A landscape with many peaks, sampled at points; each row gives a point and its height.
A climber steps from a point to the highest of its 2 nearest points, and stops where none of them is higher. Distance is the straight distance between rows; heights are no part of it.
<1417>: -11 -22 -4 9 -15 22 -2 17 -1 11 -7 -17 15 6 0 2 -2 23 18 -5 21 15 14 5
 10 22 39  height 46.9
<946>: 6 26 -14 -12 16 -4 -12 -7 15 3 9 -22 3 -4 15 28 4 -3 -9 -2 -7 -20 -56 -1
 17 3 -17  height 44.9
<396>: -18 12 9 4 -3 12 5 7 -9 18 -8 -8 -8 -12 2 -3 10 -7 0 4 -4 23 -10 18 6 -4
 18  height 20.1
<544>: 14 12 1 -19 -30 6 -1 29 4 -4 6 13 -3 9 -16 8 -8 19 7 -17 12 36 8 -7 -2
 -4 3  height 17.3
<1466>: 14 -15 10 -3 1 -12 17 9 2 -21 0 1 -11 9 -5 -37 -14 -15 -6 3 -5 -1 8 -5
 -3 -22 -8  height 27.7
<1419>: -8 6 2 18 -2 6 14 8 -16 -31 23 -14 -8 31 -21 -10 21 3 -15 -8 -11 -8 4
 -19 -20 -7 -22  height 62.7
<169>: 32 -5 6 5 1 12 12 -1 1 -32 6 2 19 11 -3 -3 1 -10 17 -22 0 9 28 -13 -29 2
 -4  height 64.6
<1412>: -14 3 6 -11 -5 -3 5 -4 8 -5 -7 22 -38 -4 -20 6 2 4 11 -17 5 9 -9 -5 16 8
 -25  height 39.6
<1085>: -4 11 -2 0 -5 15 -9 14 -10 15 -11 0 24 -21 6 29 9 8 14 -4 27 28 18 5 -11
 13 52  height 60.9
<1308>: 11 18 -10 -1 -16 6 0 13 -9 -16 18 -44 29 -1 -21 -7 15 7 -18 11 23 0 -4
 19 -26 -24 40  height 39.2
<620>: 4 -5 0 11 11 11 -14 -12 20 -11 -9 2 -5 -47 -15 11 17 1 6 12 32 -4 -6 2
 -18 -3 12  height 5.0
<835>: 6 -14 -17 -3 -16 -5 -23 16 3 7 9 -3 21 -5 13 10 -11 22 -23 28 23 -9 -4
 -5 -12 2 7  height 3.5
<348>: 5 -2 -6 -3 3 -10 4 28 19 -9 31 -11 9 -32 -7 11 -9 17 -26 15 13 4 -36 -35
 14 -3 0  height 39.1
<147>: -25 -3 0 8 24 28 33 4 -19 -26 -13 -9 -32 -11 3 -29 13 -5 -6 5 -19 23 -19
 16 -7 2 12  height 12.2
<152>: 37 13 5 -20 -22 -19 9 12 5 21 19 -21 35 32 5 8 -12 -13 -5 -10 -22 9 10 0
 -5 -26 -2  height 5.1
<1267>: -4 2 -3 -7 8 -12 -12 -26 -15 24 -5 32 -3 5 26 -9 -26 -8 -13 28 -10 -24 3
 17 -3 -1 -29  height 40.3
<817>: 1 -27 15 7 -3 1 -2 -24 14 29 -17 33 -8 -22 -4 -9 -26 4 27 3 -3 -8 21 11
 25 9 -13  height 7.3
<180>: 9 4 15 -24 -25 -31 -9 10 -1 24 2 -7 -8 39 -16 -26 -29 5 -8 -17 -4 0 12
 12 21 -32 -6  height 7.2
<1606>: -16 6 -22 7 -7 21 -12 18 -13 7 6 -28 13 24 12 29 23 39 -6 4 18 8 -6 -6
 -2 32 32  height 62.8
<726>: -3 -14 2 13 27 30 -8 -21 1 -4 -19 -10 11 -3 19 20 10 1 26 -11 12 4 3 -1
 -11 34 21  height 43.3
<474>: 14 13 -17 -2 24 -7 -3 -21 10 8 12 -10 13 44 21 19 -5 1 2 -21 -25 -34 -26
 -2 17 15 -32  height 54.5
<444>: -7 -10 -13 1 8 -8 -19 6 -10 28 4 -20 32 34 33 7 -9 -1 -20 1 -6 -23 -4 5
 3 1 2  height 46.2
<215>: 6 -4 -25 -11 -1 0 -18 7 6 -20 -7 -9 23 -42 2 10 -16 21 -19 20 46 -6 -13
 11 -33 7 43  height 4.2
<307>: -10 9 7 -21 16 -28 22 17 -7 -26 -6 23 -32 -13 -1 -14 -13 -38 -2 -12 0 12
 -12 -7 6 -17 -3  height 6.3
<1114>: -5 -21 -11 -7 8 13 7 3 6 -19 -4 -10 -22 15 9 -28 -16 6 -4 7 -4 -6 -26 14
 4 5 -13  height 54.8
<623>: 25 15 -15 -3 -20 -2 -9 6 0 -25 4 -21 37 -12 -16 1 3 2 -8 3 30 6 19 16
 -44 -21 35  height 40.8
<775>: -18 10 12 -31 -8 -42 27 17 -3 -25 -3 9 -36 -4 -12 -13 -5 -32 -4 -9 -13 3
 -11 -18 27 -22 -7  height 9.4
<1239>: 15 27 -10 -17 -16 19 2 3 4 11 2 6 10 -7 23 32 -2 17 13 1 -13 32 -16 4 11
 26 1  height 53.6
<1747>: -30 -16 10 42 23 1 -14 -13 -2 15 -11 13 -14 -18 -9 -12 24 -11 -10 14 -6
 -16 18 10 2 -6 3  height 27.6
<1662>: -9 -13 -2 6 -16 13 3 -17 -22 22 -6 9 9 27 15 -19 -23 19 1 14 -26 -6 30
 16 0 7 -5  height 59.1
<1306>: -10 19 -3 -2 -4 -5 21 -1 -14 -28 17 -6 -22 27 -10 2 18 -3 -6 -15 -23 -4
 -8 -20 0 2 -32  height 71.8
<100>: 5 -19 8 1 -9 9 -18 -29 23 16 -17 24 -15 -24 -12 6 -6 7 26 5 19 -11 8 12
 4 10 -11  height 6.5
<1077>: 3 -10 -14 -6 -9 -11 -27 24 1 7 -4 -4 24 -27 7 4 -11 10 -27 33 37 -1 -2 1
 -17 -12 33  height 3.9
<39>: -4 11 9 23 26 -26 -10 -25 -3 7 -6 35 -5 -19 6 -8 12 -39 -3 8 -22 -26 28
 -2 -2 -15 -19  height 34.5
<936>: -5 -32 -4 5 13 22 5 4 -6 -4 -27 21 -1 0 28 -25 -18 -1 17 5 -4 8 16 18
 -10 15 21  height 40.6
<1292>: -23 -2 -2 14 11 10 -9 6 -18 18 1 6 12 6 22 19 7 10 -10 3 3 6 6 -9 -2 21
 3  height 53.3
<448>: 26 -5 -9 -2 14 1 11 0 7 -3 18 -21 34 5 21 9 -8 -7 -4 -1 -13 -8 -18 -13 0
 6 -13  height 49.3
<646>: 6 -4 14 -2 -7 -27 32 -14 18 -17 10 0 -8 -30 -8 -5 2 -31 12 15 -29 -17
 -13 -29 30 -6 -24  height 54.1
<1375>: -1 22 -6 -22 -22 18 -1 33 -2 -12 3 -5 -5 2 -12 12 0 23 2 -12 26 37 -7 10
 -16 -2 30  height 19.2
<1404>: -24 1 12 11 18 -3 11 -7 -13 -11 -22 44 -38 -7 -13 -13 14 -13 10 -21 -15
 16 29 5 1 3 -7  height 26.9
<145>: 11 5 2 0 -8 10 7 16 7 10 14 -22 28 -7 -6 20 5 5 6 -13 3 25 -2 -14 2 3 20  height 49.0
<1742>: -7 12 7 -23 26 -35 25 10 2 -46 2 11 -16 -24 -2 1 -9 -41 -2 -12 4 -13 -27
 -29 3 -15 1  height 3.8
<1163>: 17 18 15 -3 5 -30 24 -5 -11 -25 2 -4 10 7 5 -12 9 -52 -1 -2 -35 -15 12
 -7 -10 -30 -8  height 49.2
<756>: -3 -12 -15 6 -31 15 -16 15 -28 21 -9 -6 28 24 20 11 -11 21 4 5 5 -6 36 1
 -17 23 37  height 53.0
<1280>: -4 9 9 -4 -6 5 9 -12 -7 33 -1 -7 1 18 8 0 -6 -3 18 -27 -32 9 8 11 33 12
 -14  height 38.6
<399>: 13 -17 10 1 -17 -6 -4 -4 15 -3 0 -9 -12 2 -16 -27 -8 0 2 11 8 -13 0 5 2
 -20 -7  height 30.1
<842>: -2 4 -6 -18 0 -6 -4 19 12 -17 5 5 -28 13 -13 0 -6 2 -6 -24 19 0 -22 -7
 10 -2 -18  height 46.4
<1528>: 4 0 2 -9 -44 3 -10 6 24 24 -2 -11 -13 -2 -20 -4 -8 22 15 8 1 11 -8 23 33
 -5 11  height 16.4
<859>: -9 1 -10 3 -19 11 -22 11 -9 6 6 -15 12 31 -6 13 14 23 -12 -1 22 -3 7 1
 -14 7 12  height 57.7
<718>: -15 7 21 -22 -18 -30 11 14 10 -4 -4 -11 -32 4 -28 -14 1 -24 7 -29 -15 -1
 -6 -9 37 -26 -8  height 13.0
<294>: -8 32 -6 -14 23 -17 2 -5 -7 14 6 -2 -3 -7 17 26 10 -26 -19 0 -17 -9 -36
 0 9 -6 -20  height 41.4
<1444>: 8 -9 1 -18 -8 -1 19 30 0 -30 2 -11 -19 5 -10 -39 -15 -2 -9 2 0 16 -12 5
 -7 -24 11  height 25.2
<493>: -1 -20 12 2 12 -28 6 -14 10 34 -4 25 -7 -25 4 -18 -28 -10 6 12 -12 -8 9
 -6 41 5 -19  height 8.3
<447>: 6 -12 12 -7 0 -25 22 -5 22 -19 6 -18 -16 -5 -12 -20 -6 -24 9 -3 -13 -26
 -21 -23 32 -13 -22  height 48.2
<192>: 14 19 -12 -16 -10 10 -17 -3 -6 -20 -6 8 7 -1 1 27 7 10 -2 -4 28 10 0 6
 -39 9 -1  height 44.6
<308>: -18 -5 -4 -15 3 8 4 -4 1 1 -14 24 -42 16 -6 -6 -15 19 13 -29 0 11 -8 7
 27 22 -22  height 43.7
<1442>: 0 -5 -7 -2 13 -3 -12 1 9 -22 14 -7 -3 8 -8 6 5 5 -14 -4 21 -20 -22 -13
 -11 -1 -25  height 52.2
<1736>: 9 15 -3 -16 -4 -17 -3 16 23 -17 23 -15 0 -43 -19 15 1 5 -23 8 16 -7 -41
 -25 0 -16 -6  height 37.4
<1658>: 7 -20 -9 -9 4 1 -6 -10 0 -7 -1 10 -9 35 17 -24 -33 14 5 -1 -2 -18 -6 7
 10 15 -27  height 59.3
<452>: 14 -11 6 -3 11 17 16 21 2 -10 2 -7 22 -7 11 -5 -13 -9 15 -16 2 26 3 -5
 -2 2 25  height 45.5
<1692>: -8 0 10 41 31 13 -20 -18 3 -11 -6 5 -2 -15 -13 10 42 -6 6 -6 9 -7 26 -8
 -22 2 11  height 40.9
<627>: 12 -8 1 -5 27 -23 2 25 18 3 25 -7 28 -30 6 19 -11 -12 -19 -2 14 3 -19
 -38 7 -7 3  height 41.3
<1507>: -4 12 -13 7 30 31 -5 -13 -3 -6 -5 -42 3 24 22 22 20 17 7 -8 -7 0 -40 7 9
 33 12  height 61.6
<1422>: 19 19 9 6 9 3 22 -3 -13 -28 7 -4 17 7 2 -8 13 -35 7 -14 -23 5 17 -4 -27
 -15 -2  height 56.9
<1716>: -3 16 12 -7 0 -15 32 4 6 -23 17 -7 -3 -1 -15 23 13 -22 10 -33 -16 1 -6
 -41 16 -4 -15  height 50.4
<1321>: 2 -26 2 -15 14 -21 0 2 14 1 -14 33 -27 -19 6 -21 -30 -13 -1 14 19 -5 -13
 3 12 -5 -13  height 52.0
<1570>: -7 -5 -15 8 4 18 0 2 -7 -25 16 -2 -7 34 -1 -5 6 25 -13 1 2 -12 -8 -12
 -15 14 -29  height 56.6
<108>: -11 4 10 -5 -19 -1 3 14 11 17 0 -14 -18 -10 -15 -6 7 -1 5 -7 -7 16 -15 3
 27 -8 3  height 18.1
<1592>: 7 -9 0 -7 -4 1 -1 -14 -17 4 0 22 2 33 13 -20 -34 12 9 -3 -12 -9 25 8 1 5
 -21  height 64.3
<802>: 5 6 1 -16 10 -18 39 20 2 -22 19 -28 -1 15 11 -17 -11 -21 -6 -11 -36 2
 -29 -20 25 -10 -8  height 41.7
<1168>: -10 -4 0 -10 13 -32 15 -17 -7 28 8 29 -4 3 6 -12 -33 -4 5 -6 -25 -2 6
 -11 53 12 -31  height 9.5
<731>: -10 -15 10 1 -11 -27 18 -4 -14 12 4 12 -17 13 -25 -37 -23 9 -10 -7 -24 4
 24 -9 38 -10 -22  height 10.3
<114>: -27 -11 5 12 24 8 -6 4 -12 -4 -33 44 -39 -6 -3 -23 11 -4 2 -9 -3 21 31
 19 -9 -5 14  height 32.1
<1208>: -10 -4 5 14 5 4 -16 19 -3 14 -12 25 12 -28 4 6 5 -6 5 1 17 26 30 3 -9 -6
 38  height 55.4
<1289>: 23 11 -10 -9 -14 13 -6 1 6 -29 -4 -10 19 -19 -18 12 4 12 4 -5 32 18 7 11
 -41 -1 26  height 42.4
<234>: -8 -7 -15 5 15 25 -11 -8 -5 11 -6 -52 14 27 24 8 13 7 6 -5 3 -16 -25 19
 4 16 27  height 58.8
<1680>: -9 -14 0 4 -26 16 -15 12 -12 23 -3 2 15 28 2 14 -12 35 18 -16 8 7 32 -8
 3 24 21  height 50.0
<935>: 9 9 -7 -16 8 -7 17 27 -2 -14 21 -30 7 17 11 -15 -12 -9 -23 -3 -17 2 -34
 -7 6 -16 1  height 45.0
<1704>: 2 -15 4 -2 16 2 -7 -16 1 15 -17 1 3 6 21 -13 -16 -20 10 -2 -4 -13 -4 26
 6 3 -7  height 33.7
<1429>: 10 -1 9 -25 -6 -35 32 6 11 -25 3 -25 -18 14 1 -29 -15 -31 5 -9 -30 -15
 -24 -11 32 -21 -10  height 42.8
<1395>: 0 26 -17 -7 1 7 -17 -12 14 7 6 -16 0 -21 8 32 13 14 -12 21 6 -12 -49 3 1
 9 -15  height 46.8
<471>: 7 -13 -5 15 -10 17 18 10 10 -36 7 13 -17 -18 -31 -11 15 22 -1 20 6 10 7
 -16 -23 2 -9  height 51.9
<340>: -3 -1 7 10 15 -13 18 -28 -7 15 11 28 7 -6 5 6 -8 -14 16 -8 -25 -9 14 -19
 28 20 -34  height 10.9
<584>: -12 -8 13 40 24 -1 -3 -32 0 7 -7 33 -15 -23 -6 -12 18 -16 8 3 -24 -16 31
 1 8 0 -16  height 30.7
<431>: -32 -2 -7 10 20 22 6 5 -25 -5 -23 7 -23 1 10 -24 13 -1 -15 15 -5 15 -3
 33 -19 -4 26  height 13.9
<1187>: 0 0 9 -8 -21 -8 5 23 -11 -2 4 40 -10 15 -17 -5 -17 12 6 -16 3 32 37 -13
 -5 -1 -8  height 14.9
<1379>: -2 29 14 0 5 -9 16 -3 -2 -7 10 -2 9 -19 -11 31 30 -28 3 -13 -15 1 1 -26
 -5 -8 -10  height 43.1
<724>: -9 -17 15 16 8 13 -11 -18 -1 44 -10 -18 22 7 14 17 2 -1 27 -17 -2 -3 18
 6 20 25 19  height 43.5
<284>: -23 -6 -7 19 1 20 -9 -3 12 2 8 -24 -15 -12 -20 9 32 30 -11 24 24 -7 -26
 -6 4 12 6  height 9.6
<771>: -15 -11 0 27 30 12 -17 9 -5 -12 -6 6 6 0 2 -5 16 -6 -9 -6 18 -4 18 1 -26
 -5 22  height 44.7
<877>: 6 -14 7 4 29 -15 -21 -13 1 9 -21 11 5 -5 26 -20 -16 -35 -6 10 7 -24 6 23
 -3 -19 -3  height 35.4
<25>: 30 -15 6 2 4 -21 0 21 19 -2 19 0 35 -24 -4 6 -14 -2 -9 6 15 6 10 -33 -3
 -12 5  height 43.6
<565>: -7 -5 15 13 6 7 12 -15 3 36 0 -20 17 4 2 10 8 -9 24 -21 -21 7 9 0 29 11
 -2  height 41.2
<150>: -14 16 1 -21 -4 -12 -14 -13 -22 32 -3 13 -4 45 3 -8 -32 7 0 -34 -19 -3
 19 18 25 -10 -16  height 31.9
<162>: -19 -7 6 9 19 -10 25 -14 -6 -24 -11 29 -32 -2 -11 -20 4 -26 15 -16 -13
 -3 16 -9 8 6 -23  height 28.7
<1540>: -2 -1 8 5 -21 27 21 -2 -2 -18 1 -4 -25 23 -25 -13 14 20 18 -14 -9 24 12
 3 -5 13 -9  height 49.8
<974>: -29 -8 -7 21 13 20 -11 12 -17 3 1 -4 9 3 10 22 23 27 -9 14 22 9 11 -17
 -15 30 25  height 57.6
<50>: -23 1 15 -7 -1 -13 -1 3 8 16 -9 -19 -29 12 -19 -9 5 -11 2 -27 -4 0 -16
 11 37 -13 -4  height 15.9
<1097>: 15 2 -4 9 4 -15 -14 -6 10 -13 13 -16 17 -36 -13 -2 9 -10 -30 32 13 -25
 -15 -5 -25 -30 0  height 37.0
<904>: 6 -31 1 16 16 24 17 5 -5 -13 -6 -7 23 13 23 -18 -11 -6 18 -10 -8 11 17
 -1 -8 18 11  height 42.7
<247>: 26 3 8 11 -15 -7 5 -11 12 27 15 -1 34 -21 9 13 -3 -8 5 22 -20 2 8 -13 7
 -2 -12  height 51.0
<266>: 1 7 -18 -4 -5 16 -15 -1 -4 7 -4 -55 28 28 11 11 12 9 1 -4 22 -15 -13 29
 -5 2 41  height 56.5
<4>: -12 17 -10 5 -19 12 -28 -11 -2 20 4 -8 -3 16 -11 24 22 30 -9 15 12 -10
 -9 9 -4 9 -6  height 53.2
<504>: 30 9 9 -6 -13 -30 -15 -2 12 -6 -4 4 2 -29 -10 -12 -6 -16 -20 34 13 -10
 -3 11 -24 -40 3  height 39.0
<1718>: -10 -15 -9 1 15 8 -25 -7 2 -13 -22 44 -25 -14 -1 2 5 10 -10 13 35 -13 2
 10 -33 4 -10  height 52.6
<40>: -10 21 -4 9 -4 2 -21 -19 0 18 9 -1 -2 -12 3 35 24 12 -17 24 4 -15 -21 1
 -5 9 -22  height 49.4
<252>: 21 -1 -17 -4 21 -7 11 -6 5 0 22 -10 30 36 29 9 -13 -5 0 -16 -19 -21 -9
 -19 8 12 -28  height 51.7
<543>: -8 -16 1 13 -2 25 27 -9 -11 -23 -13 13 -30 19 -10 -36 7 11 14 -7 -22 15
 21 17 -12 7 -10  height 45.1
<745>: -10 -23 13 5 17 8 -5 2 -2 9 -27 28 -14 -13 14 -20 -12 -16 17 -13 7 18 23
 18 2 -2 17  height 37.6
<744>: -3 -10 -1 1 -11 10 -10 -18 24 3 -10 11 -23 -38 -19 5 8 4 6 20 18 -7 -19
 11 -4 -1 -12  height 5.7
<112>: -2 23 -12 -12 -1 25 -14 -11 -12 -15 -11 -17 -1 11 11 31 18 19 2 -1 23 11
 -12 16 -26 29 19  height 47.5
<1047>: 7 4 6 5 -23 16 26 15 1 -31 16 -5 -17 3 -32 -6 15 14 7 -9 -6 23 5 -20 -6
 3 -10  height 54.7
<1376>: -11 -11 -2 24 19 1 -35 19 -1 -3 -15 36 -1 -13 3 -4 12 -2 -9 -6 20 10 41
 1 -24 -15 36  height 49.7
<462>: -21 -6 -3 13 -3 16 2 9 10 0 9 -33 -16 -9 -34 -2 24 21 -4 7 30 6 -19 9 11
 0 31  height 8.9
<1517>: 7 15 -13 5 18 18 -8 -18 6 -2 9 -25 9 42 16 27 15 19 5 -20 -16 -13 -26 -1
 8 23 -19  height 58.0
<256>: -2 8 12 28 19 19 -23 -33 -5 -1 -15 5 3 4 -5 23 39 0 17 -12 16 -5 31 6
 -27 15 7  height 38.9
<1256>: 10 20 -5 -12 -3 -16 -12 -1 14 -4 13 -30 8 -28 -12 9 9 -9 -31 18 10 -20
 -39 2 -9 -25 -4  height 35.7
<688>: -9 4 -1 -8 -31 26 -8 -11 -7 18 -19 22 -16 0 -1 19 2 33 21 9 6 17 12 21
 -7 28 8  height 14.5
<228>: 1 4 6 -10 -15 11 -8 -11 -3 17 -9 28 -4 9 5 16 -12 14 21 -11 3 11 15 3 1
 21 -14  height 13.3
<1623>: -1 18 12 11 21 -24 12 1 -1 -36 6 22 -4 -25 -7 9 24 -38 0 -14 -9 -6 12
 -31 -9 -14 -8  height 37.5
<130>: 2 -13 -18 8 4 8 -20 -6 17 -19 -8 -15 15 -47 -15 9 8 16 -7 22 53 -17 -7 9
 -27 2 38  height 4.5
<1409>: -26 -3 2 12 17 -4 -4 12 -24 27 9 -2 18 27 21 1 3 -1 -19 -8 -9 4 10 -3 6
 2 -2  height 49.5
<1469>: -2 -17 3 6 1 7 -16 -7 4 10 -10 -11 4 13 -2 -14 -3 -5 1 -1 18 -18 5 19 -5
 -8 6  height 32.0
<1219>: 27 -28 -7 18 -11 21 6 -7 11 -31 -1 20 3 -10 -10 -19 -3 21 5 28 1 -2 19
 -7 -29 5 -6  height 55.6
<641>: -1 15 11 -1 -23 -8 25 -11 7 -22 17 -8 -13 12 -28 8 24 -7 11 -14 -28 -13
 2 -28 9 -3 -34  height 60.5
<279>: 2 19 3 -27 -8 6 27 30 -5 -33 5 -12 -26 -3 -14 -18 -8 -4 -6 -14 -4 28 -25
 4 -10 -11 10  height 22.8
<1470>: -6 -5 -22 4 6 18 -15 -2 -7 -25 -21 28 -22 -7 3 -7 13 14 -16 21 19 -4 4
 22 -49 -5 5  height 48.0
<925>: -28 11 5 25 8 3 6 6 -22 22 -2 -1 -2 -30 2 -6 27 -15 -16 28 -24 16 2 12 4
 -11 17  height 22.3
<499>: -22 8 -12 9 7 16 -1 24 -25 -12 -11 18 -18 -6 -2 -15 19 8 -22 19 5 26 13
 22 -35 -13 35  height 15.6
<519>: 0 -15 6 13 20 29 -18 -33 2 -9 -32 12 -6 -2 11 14 16 3 27 -8 21 -6 16 13
 -24 31 5  height 41.5
<1586>: 34 -9 4 -1 -16 -18 -3 13 24 11 28 -10 41 -7 -13 21 -6 7 -5 1 5 -6 9 -39
 3 -8 -8  height 45.7
<393>: 8 0 -7 -21 -5 -11 -19 -16 -6 33 -4 10 1 25 35 -4 -43 7 -7 16 -10 -25 -10
 22 16 2 -21  height 42.5
<972>: 18 14 -13 -15 -24 7 -11 1 7 11 -2 -40 37 1 0 20 6 5 11 -8 25 4 -1 23 -11
 -1 38  height 54.2
<723>: 9 22 -11 -17 -24 13 -3 11 -7 19 -6 -1 27 -20 23 35 -4 10 7 9 5 30 -5 11
 -9 16 34  height 57.1
<1616>: -1 -20 1 16 1 27 -9 -10 -2 14 -11 -27 29 10 17 20 9 8 29 -12 14 -4 16 1
 3 32 36  height 44.8
<632>: -19 26 12 4 24 -14 4 -16 -16 21 -2 -8 -2 -7 11 17 24 -43 -12 -1 -23 -11
 -16 8 3 -12 -12  height 37.1
<666>: 25 -21 -3 4 -8 12 3 4 4 -26 4 18 12 15 -2 -13 -13 14 12 -1 9 5 25 -7 -24
 8 -5  height 59.2
<1234>: -7 28 11 -7 9 -25 21 -20 -9 -1 -3 -10 -5 1 3 7 17 -52 3 -9 -34 -23 -7 1
 8 -17 -19  height 41.0
<140>: 31 -11 6 -15 -4 -37 -1 -10 13 -3 -4 21 -17 -17 7 -24 -31 -10 -8 35 7 -11
 -9 -2 1 -16 -23  height 46.1
<134>: 4 1 2 15 17 -18 -24 -20 -6 16 -10 31 -1 -12 12 -11 -4 -19 -9 23 -6 -25
 18 16 -12 -18 -16  height 37.7
<708>: 4 -7 -1 -5 -50 21 -10 -4 9 25 -9 2 -3 4 -15 2 -11 32 23 13 10 7 14 21 13
 12 16  height 15.5
<1042>: 8 6 -14 -7 15 10 9 12 -3 -16 21 -33 26 8 22 -3 -5 0 -21 8 -6 -1 -36 -1
 -11 -2 6  height 47.4
<697>: 6 0 4 17 -17 10 17 1 1 5 23 -6 12 -8 -7 1 12 2 1 15 -27 7 6 -14 9 4 -16  height 55.2
<764>: -2 -20 -1 2 30 -15 -16 -4 15 -13 -18 49 -29 -21 -3 -5 -9 -12 2 0 31 -11
 1 -5 -6 -4 -13  height 62.4
<373>: 4 -3 13 20 -5 -7 32 -4 4 -9 11 3 0 -26 -13 -7 14 -19 11 12 -35 -3 11 -24
 18 -5 -22  height 62.2
<202>: 23 17 1 -11 -26 6 -6 0 14 26 7 -23 35 -6 -9 33 9 2 18 -16 9 17 8 4 -2 -4
 22  height 51.8
<914>: 7 21 -9 -4 6 21 -1 -12 -6 -4 4 -11 19 -3 18 39 13 10 3 -3 -2 13 -18 -3
 -11 24 -1  height 50.3
<183>: 9 -4 9 5 -1 0 4 -23 6 10 7 17 5 8 -6 11 -5 1 25 -19 -7 -4 19 -16 11 14
 -31  height 12.1
<684>: -22 -1 1 12 19 25 33 1 -5 -27 8 -11 -26 -18 -6 -10 20 2 -6 6 -17 18 -26
 -12 5 13 -4  height 11.2
<951>: -11 11 9 7 15 -25 30 -12 -8 -37 1 34 -19 -9 -11 -1 15 -35 17 -11 -22 -6
 18 -28 2 1 -19  height 32.9
<1086>: 16 -5 -26 -8 -6 1 -24 0 8 18 -2 -33 39 19 38 17 -15 14 -9 14 -6 -29 -25
 11 5 11 11  height 44.5
<282>: 12 -13 22 -7 -25 -35 -1 4 -3 26 5 12 -10 14 -22 -33 -33 15 -10 7 -4 -3
 29 -6 21 -29 -13  height 8.7
<1584>: -6 7 1 -11 -16 -22 16 11 -15 7 10 31 -14 21 -13 -14 -24 8 1 -18 -18 19
 22 -14 24 2 -27  height 12.3
<237>: -6 21 -6 -17 -11 17 11 25 1 -19 8 -15 -16 -13 -19 -4 -1 17 -8 -1 17 26
 -30 7 -11 -6 28  height 20.6
<524>: 16 -2 10 -28 -11 -31 -16 19 2 30 4 1 10 46 9 -12 -39 4 -6 -25 1 -5 14 3
 19 -21 -4  height 6.4
<1519>: 34 1 11 -12 -2 -44 -2 6 13 -18 -12 18 -18 -30 -5 -24 -19 -21 -14 24 14
 -5 -1 -4 -17 -40 0  height 41.9
<489>: -15 26 6 -16 -6 -14 -6 -9 -15 34 -3 9 -9 28 1 7 -5 -8 0 -24 -21 -4 2 14
 23 -7 -23  height 35.0
<636>: -27 -6 -5 23 20 21 8 -6 4 -9 8 -18 -21 -5 -11 2 32 20 -11 14 -1 -3 -27
 -15 11 22 -15  height 10.4
<777>: 29 -2 8 -1 -21 -18 -12 -13 25 25 16 -8 24 -8 -13 16 -6 1 7 4 3 -14 4 -18
 10 -11 -17  height 48.1
<919>: -3 -19 -7 20 -25 13 -3 3 -16 25 -1 -4 26 14 17 -11 -7 16 0 20 -11 -1 28
 11 -4 8 23  height 55.5
<14>: 33 8 0 -21 -12 -23 -6 5 11 31 12 -4 30 28 19 9 -30 -3 -6 -9 -14 -5 3 -1
 13 -13 -9  height 5.6
<274>: 16 -8 -14 -19 -11 -8 -28 -4 11 23 -6 -6 18 3 36 2 -33 8 -10 25 4 -27 -25
 16 5 6 -6  height 43.8
<1563>: -9 18 -5 -11 -21 16 -5 26 -19 2 -9 11 -6 -2 -2 -2 4 9 -9 9 18 29 8 24
 -27 -12 37  height 17.4
<737>: -33 1 3 36 4 -1 -11 -6 -19 33 1 9 -2 -11 -7 -13 24 -1 -25 35 -17 -6 21
 13 2 -16 0  height 24.8
<1723>: -17 -18 -1 -11 -4 10 7 5 -3 -3 -15 2 -34 18 -6 -33 -15 11 0 -10 -4 10
 -12 20 17 5 -9  height 49.9

Two climbers start at each pair of points below. Name the first point that both come to, or write never.
<1267>, <817> -> never
<632>, <340> -> never
<493>, <1584> -> <134>

For each start below, name the point where the climber stops.
<180> -> <134>
<431> -> <134>
<1404> -> <1507>
<100> -> <134>
